Each row is a point on a tangle of strands that fork and nearly touch. The rows are in no order.
(in the rows, 128 means zero)
Two points are linked if the straight distance between their rows is under 116. Some points are linked to none.
z464: [163 113 106 121  87  94 110 112 188 110  88 124  83 125 129  97 162 125
 164 168  74 138 138 196  81 127 175 121 155]
z983: [136 162 125 137 160 112  80 114 158 139 125  89 125 119  46 125  81 114
 150 129  79 175 159 107 188 162 103  88 123]
z771: [141  87  94 136 103  85 101 116 194  81 113 156  77 139  99 112 129  85
 160 117  83 175 122 151 166 111 109 131 186]
z98: [ 74 118 105 133 110 105 134 124 154 125 119 189 128 107 158 166 161 114
 143 169 100 119 105 149 117 113 167 160 150]
z815: [139 127 150 105 116 107  92 129 185 104 152 132 121 120  92  84 119 102
 149 136  80 161 134 122 144 106 102  91 124]
z865: [119 120 152 132 129 138 177 133  80 159 153 159 155 171 148 153 134 119
  91  71 158 107 105  64 173 157  85 110 127]
z224: [138  85 114 141 124 140  89 127 171  81 132 144  51 100 121  60 165 111
 153 129 117 141 146 190 116  73 103 135 196]
z577: [145  92 159 121  92 102 133 130 102 114 152 162 114 152 180  87 135  87
 108  61 143 113 114 100 139  88  78  90 121]
z248: [ 86 144 165 163 108  88  84 141 150 103 164 147 131  85 103  97  76 158
 123 166  77 108  83 108 125 154 144 118  88]
z489: [ 68 141 136 119 122 171 121 159 117 133 145 182 136 147 122 124 169 107
 142 119 108  62 116 122 110 113 113 129  85]
z849: [125 128 138 127 190 159 139 118 109 156 132 131 110 120 139 121 150  84
 125 168  96 104  98 132  99  82 143  90 154]
z480: [146 137 146 135 172 114  92 121 161  98 171  67 123  72  82  75  79 140
 137 188  90 158 101 129 102  97 143 117 130]
z431: [140 132 167 110 141 149 123 133 137 130 142 107 101  90 124  90 153 112
 152 171 113  58 128 163  46 120 183 112 115]
z581: [ 68 147 115 109 120 172 173 194 160 146 129 212 157 137 108 182 155 107
 137 143 166  69 102 118  97 154 130 161  75]
z372: [133 138 118 119 157 174 100 109  66 147  99  86  96 155 162 103 179 128
 122 123 113  89 166 165  99 120 149 105 134]
z714: [143 125 175 114 139 146 165 151 109 144 141 139 169 157 111 125  82  82
 110 151 134  66  61  71 108 115 125 111  96]
z401: [146 140 146  90  84 126 129 138 147 146  78 142 144 165 120 159 119  98
 150 141  86  73 139 141 113 168 173 106  94]
z730: [110 104 155 163 135 135 175 139  87 141 153 168 122 108 178 117 153  75
  92 101 188  77  94 102  95 119 100 138 119]
z272: [113 131 104  88 127 150 109 122 146 131 129 158 142 168 128 136 167 114
 156 117  83 139 134 111 156  74  99 106 133]
z585: [126 139 125 131 134 127  83  98  81 114 162  91 147 176 113 120  96 175
 121  88 107 136 127  51 170  87  86 103 104]
z792: [148 143 147 160  74  91 102 117 127 166  65 109 170 136  98 165  15 191
 147 119 120 111 117 121 139 230 146 124 100]
z203: [ 52 125 116 142 110 172 143 189 144 122 147 221 138 139 111 158 171  90
 145 120 140  67  89 112 103 128 106 162  86]
z375: [145  92 155 130  98  73 122 121 117 105 162 148 123 149 167  95 108  93
 102  86 121 127  75  82 146  88 107  90 127]
z252: [138 125  63  94  95 111 144 122 161  92  89 127 132 152 145 174 150 138
 149 164 125 140 125 162  97  99 178 179 138]
z188: [144 134 147 161 113  87 126 138 130 109 109 104 131 116  98 127  45 150
 108 112 140 122 115 129 144 213 146 136 105]
z379: [115 125 143 113  88 131 139 161 168 100 107 163  93  92 130 126 154  93
 153 120 167  78 173 199  87 173 157 166 109]
z155: [127 125 110 140 169 136 171 105  88 133 154 110 160 154 155 168 114 122
  95 113 132 141  66  62 149  93 107 135 164]
z432: [141 139  92  88 145 142 118 122 163 149 113 128 150 173 104 161 152 108
 154 136  87 176 130 107 164  88 113 100 148]
z548: [172 105 126 138 124  74 125 126 187 118  91 130  85 125  88 118 107  45
 151 140  69 153 109 161 136 162 159  96 165]
z32: [104 136 102 133 112  89 143 112 136 123 152 146 168 136 147 190 127 195
 125 108 127 179 129 103 178 133 138 153 140]
z466: [115 125 100 136 138 132 102 131 120  69 125 111  91 143 101 124 124 105
 134  99 113 132 129 126 153 130 112 141 133]
z588: [163 115 143 131 141 110 111 104 109 111 148  81  97 105 158  58 129 131
 108 133 126 134 133 147  96  99 124 108 139]
z72: [128 162  96 138 162 153 140 130 105 151 109  83 155 163 101 192  94 176
 115 100 142 156 137 101 191 196 126 140 141]
z331: [106 137 135 130 184 149 119 115 116 158 145 139 129  99 146 107 161 125
 120 146 105 150 138 135 137  92 114  97 149]
z540: [122 133 164 124 145 138  97 106  81 164 152 132 138 142 151  94 146 141
 114  82 104 135 159  95 173 110  77  62 116]
z612: [117 142 186  98 119 149 146 165 166 140 151 164 180 113  82 127  89 117
 149 167 124  99 109 103 118 118 127 122  83]
z968: [139 143 160 106 137 148 108 117 122 146 151 116 189 131  91 118  80 175
 146 119 145 176 155  81 173  89  83 118 103]
z697: [148 160 109 141 145 107 103 103 160 183 100  82 162  90  92 154  89 167
 145 197  71 190 141 143 131 135 171 120 141]
z567: [105 144 146 112 115 142 109 124 112 144 131 133 131 107 157 103 168 169
 128 118 137 118 194 166 120 134 133 123  98]
z915: [157 121 128  81 142 160 157 138 152 136 112 129 119 119 139 115 168 109
 133 125 179 147 179 177 111 108 121 125 144]
z408: [ 67 137  87 147 163 175 125 153  94 109 151 131 120 149 124 161 156 142
 113  92 155 120 107 105 144 130  98 161 126]
z407: [119 135 168 137 141 114 142 115 130 137 158 126 131  53 156  94 128 141
 108 181 157 114 137 141  82 122 156 141 115]
z234: [170 121 137 132  61  78 140  91 118 192  93 111 194 158 144 188  78 188
 150 112 138 169 150 101 169 157 154 134 126]
z456: [188 117 159 111  94 113  80 108 130 127 146  54 155 139 119  50  83 180
 145 152 126 143 117 109  93  77 131 108 106]
z781: [ 79 132  91 153  90 124 109 161 114  38 148 137 104 136 114 143 130 162
 126  93 149 105 118 124 110 134 122 195  80]
z802: [142 122  90 127 131 107 119  91 136 113 133 111 121 113 173 104 170 194
 118 152 133 199 153 159 116  75 128 136 154]
z844: [153 123 153 128 129  92  97 122 173 134 124 120 112 111  96  92 113  88
 145 147  61 154 130 145 139 144 137  81 140]
z231: [108 146 115  93 102 162 145 154 106 126  99 141 155 192 129 173 146 120
 133 101 138  78 133 117 136 149 133 142  94]
z479: [ 87  92 118 172 137 114 158 123 113 123 174 190 116 110 176 148 153 102
 110  71 141 140  82  91 165  88  77 134 184]
z966: [ 82 131 115 115 105 161 125 148 104 130 110 164 122 156 151 146 184 117
 137 102 140  71 150 145 119 129 133 149 106]
z475: [133 155 153 132 124 150  98 115  95 146 108  73 170 129 115 125  66 196
 146 170 117  96 135 122 100 139 158 136  88]
z899: [113 135 190 110  81 126 155 178 157 129 145 183 173 122 100 131  76 115
 131 143 145  81 101  98 119 163 122 133  64]
z447: [158 126 111 101 174 171 153 118 108 140 128 108 117 118 177  98 169 122
 112 114 185 149 160 157 104  69  91 116 153]
z881: [154 143 133 120 200 169 153 138 134 137 106 102  90  96  95 147 126  88
 131 158 154 117 142 185  95 155 177 118 144]
z643: [190 118  60 105 131 142 138 115 153  85  90  92  93 176 136 115 163 132
 135 144 139 179 120 158  99  56 108 133 171]
z167: [134 113  90 111 146 135 150  96 121 151 123 147 138 148 184 135 167 116
 122 143 109 146 104 116 120  52 114 107 174]
z911: [176 142 104 114  83 115  77 107 114 143  96  55 169 189  80 145  66 169
 166 127  94 158 139  83 146 111 128 133 102]
z830: [171 137 136 106 208 182 151 143 122 139 110  89 102 121  93 130 120  84
 123 126 163 133 148 169 118 137 136 105 145]
z400: [131 117 128 136 143 126 184 124  87 129 158 131 155 169 155 169 115 112
  92  74 158 125  76  57 165 125  91 129 154]
z67: [126 111 101 140 107  99 112  95 143 114  99 127  87 111 163 112 161 129
 140 172  89 120 136 184  90 125 184 143 152]
z746: [130 113 142 155 140 109 114 104  70 115 151 101 103 119 174  85 129 133
  90 118 126 113 113 119 108 107 130 111 131]
z202: [129 145 130 130 172 120 118 140 175  95 145 105 128  80  67 123  75 124
 141 175 101 165 114 131 129 124 143 134 128]
z198: [102 102 161 122  80  60 134 142 166  90 182 205 142 100 139 121 128 138
 125  95 139 169 122 108 159 100 103 133 106]
z519: [130 132 125 107 146 171 110 122 134 129 118 106  79 103 138  98 185 126
 163 169 117  68 159 197  52 111 189 123 135]
z648: [135 163 107 141 129 121 104 104 130 178  99  85 183 127 105 178  76 182
 151 168  87 168 138 112 153 141 157 132 126]
z87: [178 111 127  79 112 145 128 146 139  85 106 115 102 187  97 106 126  59
 144  76 135 122 147 133 137 117  92 111 120]
z299: [100 158 179 149 120 124  66 121 128 139 158 117 154 109  94  92  71 184
 141 163  72 113 114  93 141 138 126 101  81]
z719: [111 105 132 164 133  99 146 152 135  71 141 143  99 110 118 131 101  71
 111 143 127 101  48 115 102 137 147 164 132]
z743: [124  90 138 155 127 120  91 130 143  81 141 128  54  70 129  60 158 110
 139 115 125 129 158 198 110 120 118 140 171]
z776: [150 148 156 132 124 145 108  95 101 167 102  65 181 102 117 126  56 212
 161 173 163 153 156 136 107 134 153 153 104]
z103: [122 145 141 104 101 146 134 138 102 149 120 139 181 194 116 160 106 142
 133 113 107  92 119  72 158 147 114 116  92]
z647: [ 75 140 101 155 137 150 126 153  84  96 173 140 114 160 110 149 127 165
 106  78 148 118 102  64 150 150  84 148 105]
z661: [110  97 167 157 109 119 148 144  84 129 165 183 116 128 169 106 146  83
  95  72 155  82  96  94 122 122  85 112 107]
z508: [181 136 121 115 138 114 126 113 173 158 116  88 162 113  87 138  90 141
 149 197  98 189 124 131 115  99 152 121 137]
z240: [ 86 146 127 111 129 157 198 166 148 158 129 197 173 116 130 188 141 112
 114 150 193  92 114 107 106 162 135 170  93]
z592: [222 130 134  87 111 144 150 110 136 198 103 107 164 168 148 100 151 137
 126 134 146 178 160 121 119  74  77  73 145]
z894: [126 137 142 129 148 150 101 109  81 163 112 105 104 124 164  93 178 140
 118 111 120 117 190 171 133 144 132  94 134]
z579: [118 115 132 117 132 163 145 167 136  79 150 137 107 104 122 111 154  89
 139 122 178  93 124 156  57  87 120 173 109]
z562: [108 116 111 172 154 149 156 157  92 106 119 132  87 132 120 153 125  86
 102 108 151  96  93 124 127 190 124 157 146]
z45: [148 106 142 121 106  89 134 120 120 113 140 125 143 151 142 126 106 114
 113 124 112 130  96  98 140 109 132 117 122]
z761: [146 128  91 144 151  93 101  89 140 154 118 102 121 132 122 133 142 128
 129 140  61 204 131 124 174 123 128  95 179]
z994: [ 81  94 106 164 158 145 169 139 120 138 160 195 125 113 161 166 159  67
 119 101 144 118  64  98 142  76  87 147 186]
z118: [206 125 161  92 119 154 133  99 109 207 111  81 184 151 134  97 110 155
 137 149 149 162 156 112 112  71 102  89 129]
z6: [131 138 196  98 122 148 139 167 167 117 169 130 171  81  88  95  82 134
 149 171 150  87 112 121  77 112 143 141  82]
z817: [147 127  76 125 141 122 136 116 114 109  77  90 104 152 139 158 140 127
 120  95 151 151 165 173 146 165 152 159 156]
z892: [105 118  88  93 111 137 124 132 134  98 132 148 134 150 153 144 176 150
 137  86 153 159 164 141 153  87 108 155 127]
z134: [ 84 140 123 133  88 151 126 185 126  92 117 171 106 142 110 148 138 129
 130  82 149  77 145 141 128 207 108 155  76]
z951: [105 128 170 160 113  60 115 118 142 129 164 151 142  70 144 109  94 157
 108 169 102 139  96 121 129 142 162 119 113]
z482: [133 117 175 127 138 122 196 123  97 186 140 167 172 132 163 147 120  92
  88 124 168 105 103  78 150 142 111 111 131]
z668: [204 111 157 112  75  91  83 112 154 124 136  70 118 139 132  31 128 154
 135 133 112 139 127 142  94 108 128  83 123]
z268: [132 165 123 140 118 147  85 107  63 155  88  75 136 176 131 138 116 180
 124 115  84  87 162 126 143 179 153 105  97]
z814: [185 118 147 139  56  47  57  99 160 145 131  84 114 129 129  40 123 181
 137 121  84 160 151 154 116 134 148  78 113]
z696: [104 157 147 114 110 133 102 135 131 148 133 148 167 174  90 151 110 134
 143 111  73 118 133  71 192 155 100  88 100]
z21: [146  97 111 141 121  86 113 122 182 103  93 142  78 134  86 123 121  60
 154 107  80 163 136 162 178 163 130 113 180]
z721: [ 87 133 120 144 175 143 101  94  97 151 161 136 116  85 180  90 179 159
 115 142 108 149 141 144 122  66 112 107 151]
z566: [101 131 150 153 150 165 186 159  85 181 158 162 157 107 130 138 108 154
  81 131 198 103 118  81 121 193  95 139  99]
z318: [134  84 114 126 144 168 156 147 143 129 104 168  78 115 141 141 165  56
 134 122 185  99 136 182 108  97 136 157 182]
z13: [177 127  95 131  69  70  93 108 186 122  77  93  97 138 113  97 140 139
 158 152  54 156 145 185  96 148 173 110 135]
z194: [122 119 196 140 130 123 138 138 124 122 187 123 126  52 154  57 133 116
 109 144 173  79 115 127  56 105 129 130  99]
z151: [ 84 145  94 105 103 158 121 166 118  65 146 136 147 143 121 140 148 155
 139 118 154  89 123 124  87  85 125 191  63]
z320: [148 124 199 114 153 137 187 138 124 182 141 156 174 113 124 127  86  79
 109 162 162  91  88  89 114 126 128 102 113]
z551: [148  85 139 131 142 171 156 149 127 125 123 162  80 111 157 100 161  41
 126  93 184 101 142 166  99  88  85 125 169]
z666: [129  97  70 124  89 108 124 103 142  97  84 139  89 149 168 141 176 126
 143 153 112 118 130 178 102 102 177 170 168]
z349: [134 123 113 104 128 151 115 150 120  64 123 113  97 173  92 121 123  81
 139  74 140 114 140 122 146 124  90 138 116]
z457: [141 117 173 110 123 129 148 161 130 108 140 141 133 150 103 122  93  55
 126 145 115  63  56 100  92 118 146 114  95]
z706: [111 118 140 158 157 156 178 150  80 138 136 151 115 121 144 140 144  83
  88 120 181  85  95 110 103 161 114 143 126]
z523: [ 97 105  78 106 109 145 113 145 143  66 146 155 107 121 140 121 177 146
 147  88 175 163 161 161 128  56  90 185 135]
z107: [ 84 151  72 127 100 101 130 111 134 107 138 134 164 164 147 210 132 195
 136 121  97 144 103 101 159 128 157 168 130]
z476: [133 102 159 159 144  76 142 135 143  96 151 130 106  79 125  97  87  77
  99 150 135 135  65 129 117 143 147 131 140]
z79: [150 125 119 111 111 136 113 106 127 109 115  89  83 107 168  73 188 162
 140 147 140 105 177 196  59 116 164 141 133]
z275: [169 112 114 134  61  54  70  89 165 125 132 114  99 153 134  60 154 166
 139 123  68 188 135 130 136  95 113  81 134]
z411: [109 101 103 119 147 139 170 110 123 160 132 183 138 140 184 149 172  80
 128 128 120 117  89 113 134  58 110 119 179]
z281: [187 132 152  87 129 165 106 111 120 152 144  65 167 145 126  62 116 174
 145 145 133 137 144 114  92  48  98  99 108]
z977: [157 140 146 115 202 175 139 143 111 139 125  97 116 116 104 119 123 100
 108 103 165 161 170 143 153 142  95 103 143]
z946: [149 114 122 110  80  84  72 108 186  96 151 140 104 142 117  72 153 143
 155 117  79 186 141 118 152  77  77  84 134]
z606: [144 146 153 159 101 119 121 122 100 190  78 109 163 158 105 163  44 166
 129 125 104  97 120 103 155 240 142 104 114]
z76: [127 115 175 156 118  68 135 122 153 129 152 139 132  68 142  99  82 107
 106 187 120 117  73 122 109 145 174 121 123]
z622: [152 149 154 135 163 132  88 108 134 187 132  95 147 117  79 111  96 123
 139 147  72 176 153 101 175 136 107  66 137]
z854: [118 143  78 109  93 102 139 120 146 113  99 130 157 153 146 189 134 153
 138 147 106 135 123 131 133 134 173 164 128]
z273: [126 125 141 170 144 104 160 106  90 168 105 134 109 121 165 155 134 103
  93 137 124 100 111 123 143 208 162 114 156]
z539: [163 151 139  60 132 177 134 151 148 156 108 116 186 160  82 148 113 132
 156 122 152 152 181 129 148 107 111 120  95]
z621: [122 125  80 103 126 137 128 133 124 115  96 122 123 159 149 164 169 147
 131  68 170 163 184 163 179 140 123 157 141]
z310: [112 147 110 127 184 150 134 120 110 132 163 111 150 133 120 157 116 149
 109  85 150 186 136  78 201 112  68 122 151]
z371: [ 94 145 132 112 108 122  83 123 136 114 143 157 136 165 104 126 139 122
 149 108  64 121 135  84 178 112  97  94 102]
z204: [107 123 124 123  60  92 129 137 150  87  99 164 107 114 150 143 148 133
 137  99 143  99 171 183 117 178 157 162 101]
z543: [208 117  94 111  92  89 154  97 121 150  91  80 158 168 146 153 117 153
 116 126 146 186 151 127 135 122 145 143 146]
z380: [122 165 133 123 142 164  91 115  78 151 110  78 151 154 124 124 115 181
 129 143 105  96 156 125 123 137 145 119  91]
z723: [135 123 149 131 182 185 125 130  92 145 119 118  69 135 116 108 152  58
 136 141 100  54 104 149  82 112 155  83 143]
z9: [ 57 105 124 169 116 137  82 137 112 118 140 187  83 112 145 113 181 120
 136  99 107 101 140 146 150 109 109 139 149]
z845: [153 126 130 156 121  86 150 126 106 102 107  93 119 115 122 130  71 150
  94  93 171 133 143 143 138 199 152 155 113]
z961: [144 108 138 130 182 174 150 130 107 146 129 137  87  94 165  90 161  72
 118 108 172 126 150 165 107  91  92 104 173]
z163: [ 90 132 106 146 145 116  86  94 104 102 167 115 113  85 172  89 166 197
 117 147 108 164 142 139 107  61 128 138 132]
z821: [126 130 141  97 107 140 142 127 144 154  94 166 119 146 142 144 164  84
 148 156 100  76 139 155 101 135 177 106 125]
z416: [ 58 144 105 158 167 150 128 139 111 134 154 156 127 119 125 155 147 144
 112 134 114 130  99 104 158 143 115 137 141]
z859: [ 95 150 161 129 166 142  91 121 126 146 166 146 132 108 104  97 139 133
 129 103 103 160 166 106 188 121  69  75 123]
z874: [103 137 162 133  78 126 151 188 150 111 123 182 128 116 105 139  98 113
 122 121 145  75 121 132 113 216 124 141  73]
z465: [115 109 137 150 122 122 144 167 118  70 158 142 118 144 107 127  94  73
 106 125 135  84  39  79 105 128 115 152 104]
z537: [173 142  95 122  90  84  82 111 164 130  90  78 115 147  94 110 124 140
 154 127  64 167 162 154 134 144 146 111 124]
z325: [102 127 113 151 145  97 150 104 119 131 145 137 147 122 151 169 118 134
 110 169  86 136  63  88 139 120 158 138 156]
z748: [147 124 171 116 120 109 134 151 162  83 167 102 146  84 108  92  65 121
 129 178 149 102  71 120  67 100 161 157  99]
z675: [132 147 156 124 200 183 152 144  91 150 149 106 149 108 110 116 108 128
  96 110 187 144 146 109 151 122  75 119 122]
z215: [178 116 163 116 132 102 113 133 184  93 164  74 131  76  98  63  81 136
 142 190 120 134  87 141  65  96 168 126 128]
z335: [115 157 109 137 174 122  84 122 168  88 140  99 108 111  50 123  92 112
 149 145  88 164 132 121 166 145 109 112 133]
z663: [122 125 113 127 161 114 154 114 134 127 147 133 156 144 127 167 107  97
 121 157  86 153  56  74 150  88 126 123 165]
z88: [115 146 125  75 145 172 145 158 148 156 107 148 165 151 116 166 156 122
 137 106 163 141 173 146 165 129 117 128 112]
z777: [ 67 138  84 146  87 138 120 180 128  75 136 168 111 144 114 173 129 168
 126  91 152  92 123 117 118 192 116 182  81]
z695: [140 146 132 134 171 148 137 117 114 154  88  89  85  95 144 121 148 116
 117 148 150 104 176 197  98 181 177 123 142]
z904: [119 142 133 110 164 150 135 117 115 139 169 126 188 133 117 138 101 163
 120 104 148 178 134  63 182  73  68 120 123]
z16: [ 63 128 114 186 148 102 136 113 119 139 152 168 116  97 154 173 144 144
 108 148  90 139  82 110 160 165 144 139 169]
z869: [171 143  93 113  76  99  79 113 143 117  96  69 139 181  89 132  98 147
 154 127  66 146 143 116 129 125 143 122 102]
z455: [102 147 163 153 173 178 151 144  71 172 162 134 164 100 121 116 100 182
  90 133 190 121 135  92 135 154  88 133 102]
z154: [184 117  77 109 132 108 153 104 119 110 113  75 141 170 142 153 122 137
 112 111 142 186 122 109 142  94 118 141 161]
z996: [104 127 136 142 162 177 123 135  77 136 117 122  85 130 145 112 170  93
 122 129 135  55 130 157  85 130 144 125 125]
z936: [216 123 139  79  77 126 134 119 152 183  94 120 152 189 131 104 160 116
 142 126 116 164 154 124 129  94  90  70 128]
z638: [138 145 140 166 115 115 115 108  61 166  97  99 128 166 143 146  96 173
 101 100 103  94 140 110 158 222 149 103 112]
z507: [115 141 153 154 128 113  74 105  97 124 166 104 158 138 102 110  66 195
 130 136 103 138 104  57 159 104 109 109  95]
z321: [157 143 121  90 151 137 135 127 172 165 118 124 166 133  96 152 123 127
 148 175 106 182 141 126 137  95 133 112 134]
z398: [146 132 141 145 156 121 140 138 115  90 129  92 108  85 113 103 102 134
 103 104 179 144 161 167 125 176 131 153 116]
z409: [108 112 127 135 135 153 166 143 129 146  94 172  92 111 149 156 170  63
 124 135 182  73 138 166  99 149 162 158 145]
z94: [ 76 107 103 143 142 140 110 136 145 113 136 175 100 113 129 144 163 110
 137 107 117 150 131 145 181 102 103 148 180]
z485: [ 88 133 157 157 146 109 157 127 147 140 151 169 116  37 154 126 143 118
 110 179 156 121 126 148  93 148 150 150 129]
z220: [155 124 129  66 143 164 153 154 163 148  95 143 128 140 121 136 173  97
 142  99 184 164 201 183 150 133 108 115 138]
z95: [100  97 136 151 138 100 142 122 130 129 161 190 112  97 159 138 154 106
 113  86 134 168 121 118 182 117  90 121 177]
z254: [110 132 141  93 126 140 166 122 171 177 105 201 130 114 147 167 172  80
 153 184 126  83 130 154  98 127 191 116 129]
z991: [109 114 108 110 115 141 121 163 160  46 157 136 104  99 110 107 146 123
 148 103 174 141 147 159  96  83 102 191 112]
z930: [ 92 130  95 169 138 126 167 159 135 115 114 157  99 119 122 188 117 112
 108 130 140 110  90 136 134 218 141 170 149]
z250: [ 58 140  98 110 106 161 135 178 144  83 157 181 158 143 108 159 157 129
 148 125 147  93 100 109 101  90 114 188  70]
z442: [117 112 129 113  95 143 156 150 154 134  75 179  88 121 139 159 168  64
 147 124 170  66 161 193 103 173 171 159 134]
z236: [124 141 171 139 162 118  94 110 139 159 160 128 141  96 102  91 107 130
 123 133  80 173 143  99 179 120  91  66 135]
z888: [116 107 131 118 100 102 144 131 143 107 128 169 126 125 154 130 152 102
 129 132 123 123 117 135 121 110 136 140 131]
z264: [158 150 121 143 112 119  95 106 104 164  89  64 170 153  89 158  57 176
 152 135  96 152 134  99 157 152 143 128 117]
z839: [136 115 145 163 153 105 134 104  79 143 121 109 108 131 156 119 119 100
  91 126 105 108 101 117 143 163 143 102 151]
z769: [107 146  92 142 124 127 108 142 113  59 115 102 103 140 104 144 110 152
 127 101 124 112 131 137 131 166 138 166 105]
z459: [ 89 149  79 153 135 155 137 141  66 113 154 108 132 183 125 178 114 213
 101  93 150 113 101  72 147 172 119 162 110]
z365: [126 148 130 134 154 124 162 143 141 123 112 124 137  91 113 160  95 123
 112 167 150 130 125 151 117 176 162 155 128]
z947: [140 113  99 139 138 105 126  77 106 160 129 129 129 153 180 139 161 127
 116 118  83 176 115 108 169  98 114  90 184]
z680: [166 114  77 117 147 126 142 105 117 104  97  88 107 157 144 139 138 114
 120 130 130 160 127 144 121 107 141 141 166]
z355: [131 139 115 128  95 108 140 100  99 151 120 112 191 163 149 192  97 218
 130 114 149 154 137  91 160 131 146 156 119]
z501: [130 141  93 154 109 103 109 106  72  92 114  68 127 176 139 154  95 191
 110 112 103 103 107  99 128 150 162 152 107]
z182: [139 111 185 111 145 150 127 145 134 124 173 113 104  70 135  50 159 102
 143 146 138  66 126 150  50 100 136 101 116]
z549: [103 124 117 146 131  85 141 107 138 135 151 161 136 119 152 171 148 156
 122  91 118 188 137 117 200 142 123 130 167]
z959: [100 106 132 168 135 173 145 175 113  94 145 146  93  92 128 120 163  81
 123 101 212  86 133 154  68 131 107 183 113]
z877: [105 127 136 153 144 143 159 129 106 167  87 162  93 122 156 164 158  77
 110 139 148  73 131 149 126 206 161 128 151]
z578: [190 124  69 124 122 116 132 101 164  95 105  84 101 141 142  93 175 173
 130 165 134 198 128 174  87  67 121 139 166]
z100: [182 120 113 114  67  75 145  89 119 183  88 105 174 166 162 170 117 156
 128 131 120 161 149 118 144 142 162 129 138]
z992: [ 70 137 100 167 136  99 118 115 133 122 131 157 113  82 157 161 147 155
 120 163 104 137 116 154 135 151 168 152 149]
z209: [201 113 131  82 109 140 140 134 146 126 100 113 122 183 124 102 143  84
 136 103 126 149 144 136 125  99  93  90 137]
z196: [ 93 136 106 137 114 125 200 153 145 139 123 176 149 118 145 210 132 127
 105 136 182 115 104 116 131 194 148 182 134]
z329: [171 140 150  81 116 161 112 131 144 158 118  93 193 150  71 126  75 154
 169 125 148 181 177 101 161  98  87 119 102]
z544: [124 148 105 136 176 139 142 117 112 150 126  94 149 150 118 180 121 142
 112  96 133 179 138 100 199 160 112 129 163]
z978: [ 88 136 158 133 141 125 165 118 151 175 131 194 136  75 157 142 154  95
 124 203 123  89 112 130  93 130 173 126 124]
z338: [148 145 127 119 126 126 127 103 116 126 104  75 105  93 157 101 144 162
 120 144 163 109 193 192  83 158 176 149 118]
z637: [108 130 142 118  92 124  93 117 114 105 150 123 103  95 173  68 188 180
 138 127 129  97 184 176  75 108 148 139 101]
z768: [113 127 145 150 165 158 143 165 116  93 143 120  88  75 114 107 143  99
 109  99 196 121 155 170 105 158 108 163 120]
z875: [144 138 142 164  80  59  95 117 150 136  89 104 156 113  90 141  12 191
 140 108 126 145 121 131 145 204 155 132  98]
z921: [148  92 103 126 106 120  98 122 209  94 113 159  69 125 101  84 165 105
 173 147  88 166 135 177 132  87 110 121 189]
z601: [108 151  90 160 173 163 159 142  74 134 134  95 126 149 117 171 100 181
  85 105 169 133 115 100 158 210 122 157 137]

A fork is a point with three links, a tip a point with one. Leave the first point through the second and follow the links. Name the first fork or tip that comes.
z264; z911 => z32
z268; z638 => z680
z67; z464 => z203
z118; z592 => z781
z431; z182 => z401
z408; z647 => z409
z188; z875 => z776
z578; z802 => z79

A fork is a point with three links. Follow the links from the first point to the second and name the forks in between, in order.
z578; z32 => z680
z643; z869 => z680 > z32
z859; z203 => z781
z485; z578 => z79
z661; z231 => z203
z888; z647 => z16
z761; z355 => z95 > z32
